Each row is a point on a tangle of strands that fork, close into loops and nearly touch. The rows are in no order.
In the rows, 128 means zero.
Points whose rows are less than 129 apart are linked; no others are. Some points are linked to none.
<188>: [178 153  74 141 151 117 146 125  86 101 115 124 120 147 162 123 170 113
  71 112 120 106 120 176 129  89 108 188 151]
<1222>: [ 64  83 140 122 123  87 124 154 168 129 161 187 138 126 110  88 142 172
 104 117  62 116 106 101 136  89 194 129 129]
<608>: [178 132  77 142 132 153 128  86 131 115 165 142 105 131 127 103 122 168
 155 113 114 138 132 137 120 174 123 118  88]
<1340>: [187 134 107 101 109 165 161 126  66 119 157  72 107 140 130 156 158 128
 132 118  71 110 128 196 131  82 108 106 149]
<873>: [124 101 126 166 192 196 150 181 155 135 131 136 104 123  68 117 107 120
 124 177 169 152  74 102 142  87 156 143 140]
<978>: [ 96 101 161  31  91  88 118 143 129 114 131 139 154  88 143 134 181 151
  92  99  89 114 165 108 124 114 117 137 130]
<1199>: [128 145 144 167 130  96 109 128 116 113 151 107 103 182 104 111 102 116
  57  86 106 126  85 183 135 142  95 116 157]
<149>: [135 122 133 155 168 128 119 152 158 106  84 154 118 142  74 104 108  97
 117 133 174 148 103 149 100 166  78 146 131]
<642>: [ 52 102 161 140 126 186 112 154 178 177 128 121 167 117 106  99 103 124
 170 141 150 127 132  58 141 122 159 127 112]
<141>: [ 64 100 187 178 145 124 102 157 119 155 121 103 100 112 106 184  97 118
 142 149 154 117  99 108 139 100 157 103 164]
<1094>: [ 93 111 125 177 158 142  64 201 167 179 116  89 123 135 107 115 124 129
 155  97 149 148  88 117 144 116 120 173 130]
<1269>: [119 111 110 150 109  77 128 120 190 133 131 166 114 131 165 104 160 198
 129 112 103 156 141  55 138 141 168 159 128]
<10>: [167 104  98 142  98 113 114 148 121 134 112 129 109  65 173 195 207 117
 133 129 192 144 154 111 142 113 118 159 102]
<314>: [192 166  96 165  92 128 155  73 104 114 126 108  93 192 162 150 150 115
 141 136 131 130 192 171 131 149  97 110 127]
<602>: [125 164 126 191 123  83 110 136  79 148 142  96 117 106 153 201 117  88
 131 144 184 113  90 159 145 115 160 102 141]
<696>: [144  97 123 198 145 175 124 139 173 130 138 119  98 125 134  88 117 169
 102 107 141 150  96  81 120 140 107 166  83]
<2109>: [101 144 145 134 127 161 108  84 129 161 154 100 150 143 159  90  80 149
 142 129  96 119 139 111 152 134 160 128 100]
<2110>: [179 153 114 152 102 121 135  72  99 119 153  85  75 163 152 150 125 155
 145 121 104 145 161 163 141 152 135  89 147]
<1659>: [128 100 148  72 131 168 124 149 171 124  92 129 116 140  96  67 116 183
 172 126  74 176 147  93 118 140 122 132 119]
<1690>: [147 150  78  97 151 182 173  97 112 129 123 173 155 121 138 132 140 124
 159 194 144 108 123  80 124 105 177 146 143]
<1265>: [ 63 141 142 160 119 101  85 113 174 156 116 133 178 166 156  66  82 114
 114  98 120 115 150 105 130 159 129 174 106]
<1731>: [153 130 168  94  79 115 179  89 111  89 112 104 115 159 135 169 143 111
 107 135 142 149 200 154 112 170  57  83 106]
<1719>: [ 94 167  89 131 160 161 124 147 126 161 151 153 172 113 130 101 118  93
 124 188 185 111  76 102 128  98 202 159 105]
<83>: [117 127 113 121 154 163 154 138 128 147 132 159 146  86 139 140 138 123
 122 187 160 122  92  67 134  67 192 161 133]
<1568>: [123 144 126 132 162 109 132 140 168 107  47 161 117 165  81 111  95 102
 146 166 177 170 138 114 112 156 126 154 173]
<1786>: [ 36  94 159 197 133 148 128 130 215 133 105 126 138 186  98  77  88 135
 126 119 126 149 152  87 132 143 153 118 127]
<465>: [118 158  89 180 135 149 129  94 125 137 198 159 131 144 134 102 102 152
 115 159 149 131  82 102 138 147 205 110  85]
<1770>: [153 137 153 112 136  72 188 135 125  67 107 155  90 141 104 177 133 122
  82 136 145 149 128 134 103 124 115 112 196]
<783>: [116 162 140 125 158 156 132 124 111 161 149 110 143 131  68 144  69  89
 193 167 156 118  90 152 139 146 144  62 134]
<1301>: [139 129  81 188 152 124  94 158 154 161 172 144 106 125 134  99 137 154
 122 112 126 143  61 111 166 120 176 157 110]
<1257>: [175 113 123  90 111 105 179 135  91  99 147 143 101  76 137 199 191 129
 103 132 135 127 125 149 129  88 128 100 156]
<1954>: [149 104 120 171 139 108 160 112 147 121 152 168 102  98 153 152 142 159
  85 149 136 129 108  82 130 111 172 142 129]
<2019>: [113  77 144 120 155 198 111 153 138 152 153 137 140  64  82 110 112 128
 151 112 133 117  93 113 109 128  96 101  81]
<198>: [132 139  97  78 150  95 149 127 139 103 123 194 153 137 112 102 148 139
 114 133 107 122 113 137 110 127 134 145 141]
<170>: [141 177  92 189 145  99 120 102 113 120 155 146 151 149 144  99 109  94
  82 116 153 108  88 172 120 146 113 140  97]
<1212>: [101 125 161 142 157 158 111 145 109 164 128 108 132 101  93 181  88  92
 172 167 173 120 100 122 132 114 137  83 147]
<1637>: [ 82 145 136 125 101  12  99 145 122 128 157 159 108 132 124 154 132 114
 127 110 134 117 103 148 142 151 168  96 164]
<1775>: [150 186  85 138 121 188 101  95  91 160 135  81 119 159 155 125 108 116
 192 144 144 107 162 133 142 149 137 138 122]
<1394>: [161 181  87 170  96 108 176 106  83 128 124 122 183 143 180 148 153  56
 121 155 155  95 150 158 114  98 117 135 107]
<1083>: [102  98 125 144 140 171 117 153 175 156 156 114 115 156 118  79 103 193
 140 144  97 156 116  94 173 106 192 131 128]
<292>: [143 100 150 156 172 181 156 168 154 122  88 136  89 101  85 145 113 119
 147 186 182 152  99  79 123 109 131 137 145]
<587>: [156  87 130 108 129 126 138 166 162 106  70 146 118  75 142 139 175 135
 121 130 147 148 142  83 115 116  99 181 142]
<787>: [123  89 135  34  94 116 111 168 145 108 135 146 125  69 105 131 188 174
 106  93 106 129 149 108 112 123  93 119 116]
<135>: [118  85 193  80 118 136 147 104 132 112 125 132 132 103 107 135 112 144
 144 133 102 123 159 113 104 150 106  80 130]
<1021>: [145  74 190 133 125 150 123 149 131 107  73 100  96  80 108 169 138 127
 153 147 167 157 145 109 112 135  79 104 123]
<322>: [ 94 155 164 104  96  54 142 100 140  92 138 151 136 179 124 122 118 144
  64 101  88 114 149 132 118 155 123  96 165]
<1311>: [120 129 142  82 158  71 183 176 112  81 134 192 118 109  81 162 139 108
  85 123 130 123  95 139 104  96 137 125 193]
<2087>: [133 139 109  83 103 113  73 120 122 148 156  99 109 132 142 106 137 177
 149  85  65 130 142 154 149 137 143 137 129]
<33>: [154 132  71  79 136 166 105 164 101 133  90 118 143 119 139 111 183 105
 144 108 133 113 153 169 115 108  82 200 113]
<1453>: [132 149  69 122 116 166 111 133 151 167 112 130 154 100 172 119 157 129
 173 141 166 136 133  51 141 129 162 185 116]
<1418>: [179 186  89 102 115 162 161 113  81 131 147  95 155 177 126 105 139 116
 157 129  58  86 143 188 121  87 117 121 157]
<437>: [ 80  96 167 162 133  87  98 170 174 133  92 137 120 120 119 140 143 114
 116 111 150 131 123 101 113 122 124 165 163]
<586>: [134 156 129 171 155 173  98 103 110 153 138  78 151 147 121 111  70  90
 154 119 172 116 124 160 131 176  88 122  87]
<2046>: [144 171  79 132  87 107  84  97 117 137 113  99 121 173 185 107 156 127
 143  97 124 119 196 160 141 154 118 169 119]
<444>: [167 112 121 122 126 112 121 132 134  98 155 150  81 126 106 117 144 162
 117 107  98 153 106 145 129 159 127 105 131]
<1210>: [131  96 126  89  97 114 139 116 111 132 158 172 166  57 144 142 170 108
 131 124 156 117 154 138 119 146 103  92  55]
<122>: [167 137  57 102 134  90 130 130 137  86 121 186 133 138 140 105 182 152
  97 106 123 134 138 129 110 152 119 200 129]
<2062>: [127 100 168 123  98 127 117 103 157 123  93  80 109 147 177 105 117 180
 113  97  83 149 184  92 128 143 106 163 136]
<1618>: [122 101 149 194 132 125 152 111 171 110 137 173 109  99 100 137 118 128
 130 149 175 140 119  85 102 174 118  93 105]
<2073>: [134 158 124 123 122  57 121 141 113 117 118 139 111 128  93 188 138  88
 167 133 188 143 152 175 122 176 117  89 159]
<361>: [115 137 121 122 161 117  95 157 117 153  88 111 137 122 154 143 129 111
 126 131 137 122 117 114 144  76 161 199 169]
<717>: [119 108 148  95  93 101 144  71 138 108 170 162 151 125 171  98 120 193
 108 116  63 109 157 103 114 145 141 110  93]
<822>: [119  83 163  64 110 114 137 157 126  95 164 164 120  69  77 146 175 139
  91 102 118 113 122 140 106 145  83  77 106]
<1417>: [129 180 112 159 134 146 157  68 129 143 183 155 141 160 123 129  81 125
 151 181 161 129 117 106 136 169 180  77 113]
<518>: [133 157  95  85  86  93  91 110 121 124 141 108 121 150 170 114 159 153
 120  81  94 131 183 153 140 157 125 148 119]
<354>: [ 67  99 178  66  93  94  82 159 141 129  97 105 167 113 142 124 145 136
 106  91 109 116 168 106 124 129  94 159 141]
<1481>: [120 191  98 150 116 172  85 109  77 179 136  65 139 134 182 143 120 110
 166 148 144  87 123 127 154  91 174 139 128]
<2013>: [ 90  65 169 125 103 111 116 143 163 123 173 162 125  52 100 130 164 148
 128  80 110 113 118 111 104 143 122  80  99]
<1635>: [ 92 139 164 146 169  88 141 167 121 114 105 139 144 168  98 128  89  77
  77 113 139 117  91 169 116  99 112 147 189]
<1099>: [144 151  62 123  92 156  81 109 125 173 134 112 134  94 201 122 163 157
 178 110 127 121 157  79 156 118 167 180 102]
<987>: [160 171 105 133 128 191 177  92  74 140 143  95 169 107 171 137 134 103
 126 170 122  72 109 123 121  58 147 123 112]
<855>: [127 101 102 227 156 133 124 158 181 131 151 162 102 146 104  95 136 148
  84 110 144 154  68 102 137 128 142 152 111]
<1624>: [131 103 157 199 152 139 139 110 129 127 165 117  58 157 111 142  85 156
  91 145 100 141  78 119 167 109 172  98 156]
<691>: [112 133 122  84 114 114  93 132 123 134 166 151 175  81 115 100 137 114
 148 101 134 105 122 158 111 161 113  99  74]
<868>: [108 133  95 172 170 186 129 144 157 137 151 132 127 169  90  94  85 134
 119 179 177 158  94 109 153 121 175 150 137]
<1147>: [107 147 169 111 118  98 121 125 112 123  81  92 169 155 135 170 102  84
 150 135 149 124 176 158 126 152  88 109 163]
<1948>: [ 84  96 179 123 152 141  98 168 166 130  96  98 102 175  72  83  89 138
 132 107  82 157 126 141 135 126 120 141 163]
<1215>: [102 118 126 142 151 139  55 179 125 179 103  84 146 114 160 124 126 125
 130 110 126 122  96 115 147  75 146 202 142]
<2>: [128 161 115  91 114  63 120 169  76 115 144 112 102 136 132 159 147 127
  95  94 103 113 102 172 147  95 153 139 181]
<1354>: [159 148 124 130 157 110 205 137  96 102 178 152 127 140  91 140 105 109
  96 146  94 119  57 158 124  79 156  80 160]
<1100>: [ 78 156 178 144 135  71 141 124 122 123 103 127 174 172 133 117  85  89
  81 125 117 100 117 148 112 105 118 129 163]
<769>: [129 131 153  86 156 121 136 161 158  94  33 142  91 137  89 131 118 120
 166 170 146 170 146 113 108 125 125 152 188]
<36>: [ 99 136 118 136 140 165  92 119 153 163 163 109 132 175 116  71  69 156
 157 136  97 148 135 112 168 135 186 130 119]
<1826>: [161 102 124  80 139 221 155 101 109 127 132 115 162  97 130  88 100 132
 156 119 106 111 152 130 108 142  80 125  66]
<1940>: [110 113 154  57  74 108 106 133  86 144 119  95 138 117 154 191 180 117
 123 116 133 142 187 165 132 124  89 113 101]
<234>: [152 178 119 204 133 126 136 100  82 133 145  81 116 146 155 169 103  94
 104 139 164 112  97 162 151 112 142 114 139]
<694>: [124 148  88 119 162 125  77 171  91 167 127 132 139  87 103 154 133  81
 179 127 162 116  81 163 144  91 151 138 145]
<1002>: [172 130 117 160 169 169 166  89 133  97  93 145 133 164 130 105 101 138
  97 156 135 133 125 114 111 143 100 155 121]
<1003>: [146 156  61 130 177 138 123 127 139 127 124 151 127 195 111  86 108 138
 131 139 103 141 115 145 146 121 174 169 157]
<1428>: [153 118 113 163 117 107 137 109 130 124 139 145 123  75 170 178 168 123
 122 147 171 122 133  92 141 127 149 141 119]
<7>: [174 155  89 131 175 198 121 120 101 132 103  79 120 180 116  94 104 115
 138 121 110 117 126 175 118 121  92 168 126]
<87>: [145 120 118  73 168 126 149 158 126  97 112 164 128 111  81 128 145 112
 112 128 129 121 111 154 109 120 114 136 158]
<872>: [120 106 139 135 163 136 108 160 130 118 114 135 167  97  99 117 132  76
 109 114 172 116 107 167 100 144  53 156  98]
<406>: [ 83 120 177 180 156  87 111 177 107 136 106 111 112 142 104 170  91  91
 109 117 147 127  78 158 135  95 141 136 194]
<1056>: [ 43  87 140 178 142 108 128 139 192 118 129 178 157 158  81  71 118 126
 104 120 123 125 130 112 124 136 154 124 120]
<114>: [159 125 123  97 111 126 156  89 117 122 103 132 106 108 184 168 163 159
 143 158 102 122 169  87 145  97 171 139 172]
<1371>: [138 125  94  98  71 136 103  91 139 154 139 117 142  91 188 123 145 161
 178 104 123 125 182  88 145 154 152 137  85]
<1673>: [ 92 141 184 109 116  89 145 106 116 121  79  93 179 151 162 147 102  90
 108 138 126 101 170 120 120 119 101 139 163]
<1652>: [140 142 139  93 147 138 123 154 111 130  55  99  96 135 108 175 110 112
 185 156 139 153 150 137 124 121 121 129 189]
<276>: [140 139  97 117  96 102 130 133  69 146 100 115 125  95 187 222 184 106
 150 141 163 114 163 150 143  67 158 127 156]
<930>: [ 84 107 162 121 166 170 171 123 123 132 152 151 176 110 102  97  95 114
 112 174 102  90  90 112 127  80 154  98 108]
<1274>: [163 146  86 176 143 132 130 106  90 116 153 117 140 131 174 110 139 119
  68 107 129 101 102 172 133 110 113 173  86]
<648>: [152 115 160  93  91 130 126  87 153  97 105 106  88 155 153  98 107 204
 127 110  64 164 182 101 121 169 113 129 127]
<990>: [166 201  81 104  83 120 176  88  95 126 151 129 176 162 138 120 146 108
 156 155  56  82 150 153 108  97 148 106 145]
<794>: [161 114 125  80 130 185 159 102 107 110 144 130 165 104 110 114 119 111
 160 119 132 121 157 164 102 165  69  85  56]
<1752>: [169  81 143 182 127 190 148 129 160 107 142 115  86 104 133  99 119 194
 119 114 121 162 109  77 105 148  94 125  70]
<1902>: [103  83 156  75 118 135 113 172 201 142 101 131 112 119 107  91 148 186
 174 105  79 161 139  77 127 119 139 127 136]
<1810>: [133  81 166 207 124 130 113 127 129 135 166 101  53 109 134 150 115 157
  96 118 111 130  87 111 148 126 151 102 137]
<554>: [103 141 185 172 126 130 157  81 117 133 143 107 136 137 151 162  82 113
 116 172 145 109 130  93 140 127 143  88 143]
<1771>: [128  87 174 178 106 187 136 102 167 119 152 104  91 108 124 100  78 180
 148 102 122 142 143  89 102 171  92  90  66]
<2045>: [ 85 100 180  95  82 104  76 150 160 136  81  78 126 132 154 122 136 160
 136  99 102 148 178  97 124 148 104 160 148]
<1800>: [ 46  82 182 135 135 162 105 150 182 153 110 104 142 154  85  79  88 136
 156 121  93 132 146 104 136 125 142 124 133]
<534>: [104 163  85  89 151  86  85 164 123 154 134 159 153 102 100 123 131  88
 169 130 151 115  98 162 130 122 168 128 141]
<1861>: [134 102 139 132 101  75  98 163 156 114 158 133  45 120  96 137 152 176
 138  88 111 164 106 124 140 171 136 104 151]
<959>: [104 100 183  71 153 153 178 111 133 109 141 159 177 101  92 117 108 119
 125 150  93 105 123 115  99 120 107  76 122]
<2043>: [104 130 175  99 107  77 165 138  85 116 151 119 185  93 134 148 133  96
  80 127  98  81  99 158 108  77 115  80 118]
<1762>: [169 151  95 147  94 123 138  87 114 117  98 115 117 155 180 145 157 113
 149 140 159 129 206 134 132 162 114 146 122]
<1231>: [109  66 169 147 163 168 100 173 113 145 140 113 113  77  78 142 114 125
 137 113 125 118  69 139 123 100 105 118 119]
<196>: [ 99 108 118 128 155 142  78 197 176 170 147 130 126 128  70  85 123 130
 172  92 127 154  90 137 137 139 124 126 117]
<103>: [ 93 176 145  87 119 104 117 103 102 153 140 101 213 148 141  91  89  92
 136 120  97  85 131 166 118 131 122  99 104]
<1662>: [178 134  55 110 141 221 158 111  96 125 103 153 132 114 155 123 168 132
 161 168 137  97 145  84 117 109 128 174 128]
<785>: [179 146  67 114 148 148 129 161  85 105 116 127 122 140 123 116 180 100
 110 100 139 112 122 200 118 107  75 175 127]
<1262>: [147 126 110 153 116 157 118 105 114 151 155 127 134  71 130 157 128 108
 176 140 199 131 144 122 131 178 116  95  71]
<1851>: [161 132 124 107 122 155 131 103 120 118 122 117 138 131  95 119 114 102
 181 129 160 141 172 177 112 207  66  86  82]
<529>: [136 173 140  97 109 107 186  74 115 131 139 113 164 163 151 127 108 130
 121 159  54 100 144 124 132  93 160  94 164]
<1398>: [141 113 120 175 155 132 146 133 175  99 104 181 119 125  73 102 112 113
 125 143 180 156 111 109  93 191  93 122 104]
<1489>: [123 109 174 176 113 152 137  85 164 125 157 133  93 124 110 123  79 166
 153 140 136 144 140  84 112 186 135  66  93]
<1687>: [151 125 126 122 160 200 154  95 138 112 111 132 126 163 115  82  84 155
 131 160 113 148 128  97 110 149 120 141 104]
<1327>: [146 147 122 124 185 160 129 141  97 128 123  92 124 152  78 120  92 101
 135 126 117 116  85 194 131 112 100 128 148]
<619>: [ 84  60 158 156 106 113 127 140 170 127 169 157 110  86 123 111 163 178
 106  80  79 122  89  86 117 109 158 109 108]
<544>: [132 110 121  81 137 156  81 167 112 149  51  95 132  84 114 168 146 117
 197 134 159 153 140 113 133 101 121 157 164]
<1033>: [116 152 110 164 126  88 107 134 116 157 139 136 117  77 150 188 134  97
 156 153 206 118 110 106 147 129 173 124 132]
<65>: [ 55  76 140 133 144 175 130 190 187 166 120 156 169  97  77 103 132 124
 154 145 146 132 112  69 134  88 167 121 127]
<1983>: [135 116 114 110 111 148 101 143 147 168  66 116 131  75 149 160 158 128
 189 142 175 156 149  51 147 116 141 150 147]
<439>: [128 131 130 107 170 137 185 141  99 127 155 153 151 116 105 126  99 109
 107 161  91 102  58 138 134  54 178  98 141]
<515>: [148 119 115  86  90 146 146  68 122 127 157 147 165  96 183 111 134 162
 142 124  97 102 170 104 121 141 136 123  68]
<1463>: [121 142  90 162 138 121  85 117 147 135 172 153 121 178 112  53  80 155
 104  87  93 144  85 161 138 161 140 140 105]
<1500>: [107 130 111 140 138 113 104 133 122 141 181 165 166  82 120  92 122 112
 117 120 137  99  77 143 115 137 142 106  58]
<1263>: [177  89 132  69 107 144 165 134  85 109 145 127  98  78 112 199 188 129
 140 136 128 142 143 159 122  95 103  63 120]
<1272>: [126  97 118 105 158 216 129 134 138 146 160 138 174  82 107  79  94 137
 149 116 115 114 107 109 105 126 104 140  56]
<84>: [ 86 124 148 142  87  38  91 129 156 129 165 161  79 146 117 128 138 158
 114  91 102 145 123 121 147 163 160 101 159]
<1832>: [111 158 148  97 115  74  98 109 160 105  95 128 120 192 130  98 112 146
  99 111 102 141 166 132 128 168 115 153 171]
<1625>: [131 141  84  84  74 124  94 125  82 169  88 114 133 104 181 190 186 106
 192 143 152 127 201 144 150 106 134 129 133]
<817>: [138 158 150  94 119  96 140 103 141  83  61 128 116 192 118 120 110 127
 106 137 119 154 177 134 112 164 101 134 181]
<1149>: [154 185  77 142 131 163 158 111  73 139 116 123 171 134 179 127 150  89
 127 159 136  67 134 137 118  77 141 157 122]
<1923>: [145 137 134 113 177 170 151 135 111 131 155 128 136 146  54 115  82  95
 153 142 113 122  80 172 126 132 111  84 138]
<774>: [ 93  89 143 111 135 112 105 209 202 137 108 146 103 108  76 102 165 161
 167  89 123 162 109 102 119 135 124 123 141]
<206>: [118 140 158  95  84  82 145  83 119 107 181 127 137 147 140 107 111 162
  83  94  69 110 146 154 122 153 123  71 119]
<1961>: [148 104 148 126 104 110 127 142  83 112 149  83  95 135 139 163 163 127
  67  92 136 145 137 196 140 135  69 122  92]
<635>: [115 157 134  78  72  72 136 156  90 133 121 105 116 164 123 219 184  95
 101 112 154 141 183 182 146 145  93 106 111]
<541>: [114 161  84 166 166 192 132 117 133 143 163 134 153 156 126  96  97 111
 112 176 182 134  81 110 135 126 176 166 101]
<1090>: [106 150 119 104 130  50 100 155 130 129 140 161 130 110  93 148 137 103
 149 121 155 123 117 156 129 157 141 108 153]
<850>: [132 112 147 115 151 206 133 127 159 127  80 107 133 149 103  68  75 141
 157 141 114 157 143  87 117 146 103 162 110]
<504>: [144 168 133 144 100  89 172  73 109 123 172 147 166 118 131 157 125  90
 145 151 162 110 143 157 126 165 123  48  91]
<863>: [120 143 154 128 112  75 155 115 101 117 159 140 160  99 144 148 132  94
 106 138 127  95 106 147 117 118 134  74 120]
<1467>: [147 149 107 148 117  84 176 110  97 112 121 152 180 110 186 153 162  67
  82 136 177  97 141 150 112 118 106 147  98]
<142>: [158 125 131 113 121 105 149 130  88 118 109 116  99  84 168 203 168 132
 124 143 121 121 138 131 145  65 163 135 183]
<825>: [112 143 100 160 142  79  84 154 113 131 164 150 152 112 128  88 126  89
  96 101 140 103  66 182 126 139 129 138  90]
<1588>: [126 152 107 131 126 118  99  95 135 125 155 133 143 170 157  59  96 167
  90  83  80 121 122 152 117 149 116 154  90]
<617>: [105  78 172 127 129 117 128 151 125 112 112 144 167  77 105 154 145  75
 115 119 188 116 141 145  96 155  53 120  96]
<1537>: [137 137 113 143 167 157 137 118 138 127  91 127 152 139 154 114 118 110
  98 151 139 119 120 103 125 102 124 200 135]
<737>: [165 136  59 141 127 150 114  97 144 121 146 151 140 145 157  72 125 186
 126  85  98 135 136 126 113 155 122 176  74]
<370>: [116 146 128 194 156 176 100 113 142 142 113  98 140 165 120  84  67 102
 115 125 163 135 116 131 125 164  90 168 108]
<506>: [138 143 140 105 136  97 142 144 114  79 144 125  94 185  93 119 116 146
  37  91  64 132  95 157 132 121 108 125 186]
<1741>: [110  61 201 137 148 147 135 170  99 117 120 107  97  88  94 177 130 131
 100 119 118 121  86 147 119  88  91 114 159]
<1858>: [120 104 130 149 141 140 142 179 209 111  61 137  93 156 109  84 139 179
 143 144 130 192 132  68 138 120 140 166 148]
<1450>: [138 158 119 111 129 121 123 112 113 130 109 112 148 151 103 151 119  87
 178 138 158 129 166 169 115 179  94  95 133]
<1233>: [144 141 146 141 136  71 166 135 114  99 112 139 112 129 116 197 131  93
 115 146 181 134 134 151 108 121 113 102 179]
<1740>: [112  71 182 171 145 158 131 182 167 115  68 117  78  91  76 151 131 140
 148 140 163 155 103  96 107 114 103 120 144]
<612>: [133 157 110 120  93  53 120 172  77 125 136 109 107 144 131 201 165  93
  99  97 150 134 123 199 145 113 121 124 153]
<910>: [186 108 122  84 101 176 160 109  77 117 148 103  99 109 122 169 171 136
 152 133 106 138 161 183 124 114  90  64  99]
<1244>: [119  76 162 137 136 133 169 145 186 105  81 167 119  94 139 124 158 156
 100 146 123 144 127  41 107 110 121 159 145]
<1062>: [108 183  99  86 118 100 139  92 116 146 111 163 201 120 166 116 139  93
 155 158 129  85 148 107 128 131 161 132 121]
<169>: [141 130 151 133 128 170 189  80  91 123 124 109 179  94 190 149 126 104
  83 165 143  86 127  91 126  93 119 138 112]
<1469>: [127  82 152 176 137 132 185 110 173 107 132 182 111 132 141 128 134 180
  80 175 122 138 128  46 122 112 175 137 137]
<1922>: [ 85 106 133 111 144  94 107 169 152 138 149 159 117 132 108  99 133 144
 117 119  78 125  90 134 148  97 179 144 158]
<273>: [183 133  54 103 131 194 116 132  95 136 112 144 124  98 149 128 186 119
 174 128 139 110 154 134 132 108 114 167 120]
<405>: [158 148 128 126  77  94 118 105  82 134 152  77  70 152 155 183 148 143
 148 102 105 145 158 182 166 138 138  86 146]
<818>: [144 124  97 136 125 103 128 149 200 130  86 154 115 149 155  96 162 184
 137 111 117 176 135  54 131 141 145 187 138]
<1170>: [141 183 100 120 128 191 134  66 106 153 142  89 158 166 152 106  83 129
 176 144 104 103 156 130 135 145 149 114 123]
<865>: [162  96 104  97  91 107 105 158 157 121  92 132 118  83 157 141 209 142
 136  97 154 162 171 109 128 143  93 169 102]
<418>: [110 132 117 105 122  92  75 152 129 141 169 115  94 154 126  92 124 160
 118  82  55 131  93 153 160 118 158 148 156]
<393>: [121 168 111 149 119 137 147  68 127 137 171 157 162 114 130 129 101 106
 164 160 181 113 133 102 119 185 144  84  79]
<1663>: [138 123 145 162 147 134 146 100 138 125 154 139  82 182 100 119  72 162
 123 156  98 158 109 125 157 132 174  82 156]
<297>: [176 157  99  86 125 134 145 121 118  81  82 123  99 176 124 111 152 143
 120 128 111 140 168 160 104 147  86 149 156]
<1586>: [147 116  83 148 111 157  77 138  93 165 134 103 125  84 135 179 156  92
 184 123 196 147 150 154 143 150 102 113  80]
<626>: [145  98 176 112  93 121 150 115 101 119 123  99 122 126 156 178 157 106
  82 119 137 143 176 169 127 138  61 109  88]
<409>: [141 146 141  97 131 125 161  84 132 124 103 114 119 158 161 139 113 154
 129 160  78 121 165  99 141 109 166 130 177]
<1622>: [147  77 180 101 114 149 132 129 134 110 117 107  94  82 124 153 137 160
 140 127 118 151 151 115 115 135  93  98 116]
<1627>: [147 122 166 122 108 124 141  99 173  92  74 124  55 148 123 121 107 196
 148 154  91 188 163  80 128 151 140 113 156]
<44>: [122 105 167 167 100 104 102 103 125 140 169  98 106  97 178 138 129 166
  94 107  95 113 123 111 145 119 152 118 114]
<14>: [128 126 111  55  69 116 116 111  82 159 123 132 142 107 164 176 196 105
 169 125 134 130 202 159 135 114 116  98 107]
<837>: [111 150 133 148 114 130  93 101 102 161 156  97 140 103 183 135 117 135
 135 129 128 101 121 111 154 117 166 121 103]
<1477>: [ 84 116 166 125 120  90  88 132 179 122 109 133 100 201 106  79  98 165
 103 102  73 158 150 126 135 154 135 135 165]
<127>: [127 146 118 152  99  67  91  98 178 141 139 140  92 154 155 124 129 171
 143 113 110 155 153  93 152 167 174 133 149]
<436>: [127 137 128 148 147 147  90 144  97 144 124 100 180 115 120 127 109  68
 144 112 180 115 118 188 121 157  68 134  83]
<1189>: [109 103 160 130 126  74 149 135 128 104 101 166 167  91 157 163 157  81
  90 136 184 107 154 121 104 126  90 143 119]
<235>: [163 201  61 144 164 134 156 108 106 132 133 138 129 194 133 107 113 115
 120 147  95 110  93 157 131  77 165 157 169]
<1174>: [160 130 121 161 125 101 109 150  97  93 146 102  72 160 112 144 133 118
  64  83 134 144  97 197 140 153  77 125 144]
<137>: [153 173  98 157 149  97 175 114 109 112 153 159 136 183 106 125  90 103
  96 141 109 120  65 170 132 111 155 102 160]
<1677>: [132 127 149  89 129  84 139 152  92  95 134  96 100 152 132 152 138 138
  58  98  77 118  98 160 143  88 121 136 184]
<1727>: [ 73 138 136 188 140 161 103 120 168 154 116 108 165 175 146  74  71 103
 103 132 163 129 125  84 136 146 120 189 112]

How many points has the smallest loop of links through each point below? Write - if it is on no loop.
<1954>: 7
<1687>: 11
<626>: 10
<1481>: 5
<1771>: -

A tip is a point with one link. Name the tips that can be reached along the links from each point below, in the order of the rows.
<114>: <1731>
<2045>: <405>, <1627>
<465>: <1210>, <1003>, <2043>, <1586>
<587>: <234>
<1170>: <1083>, <1663>

A fork is a point with three links, a tip a point with one. Leave the first point through the second and follow the links. Name the first fork or tip that comes.
<1231> / <2019>: <1450>
<135> / <1622>: <541>
<626> / <1961>: <1940>
<1450> / <1851>: <1741>
<1652> / <544>: <1832>
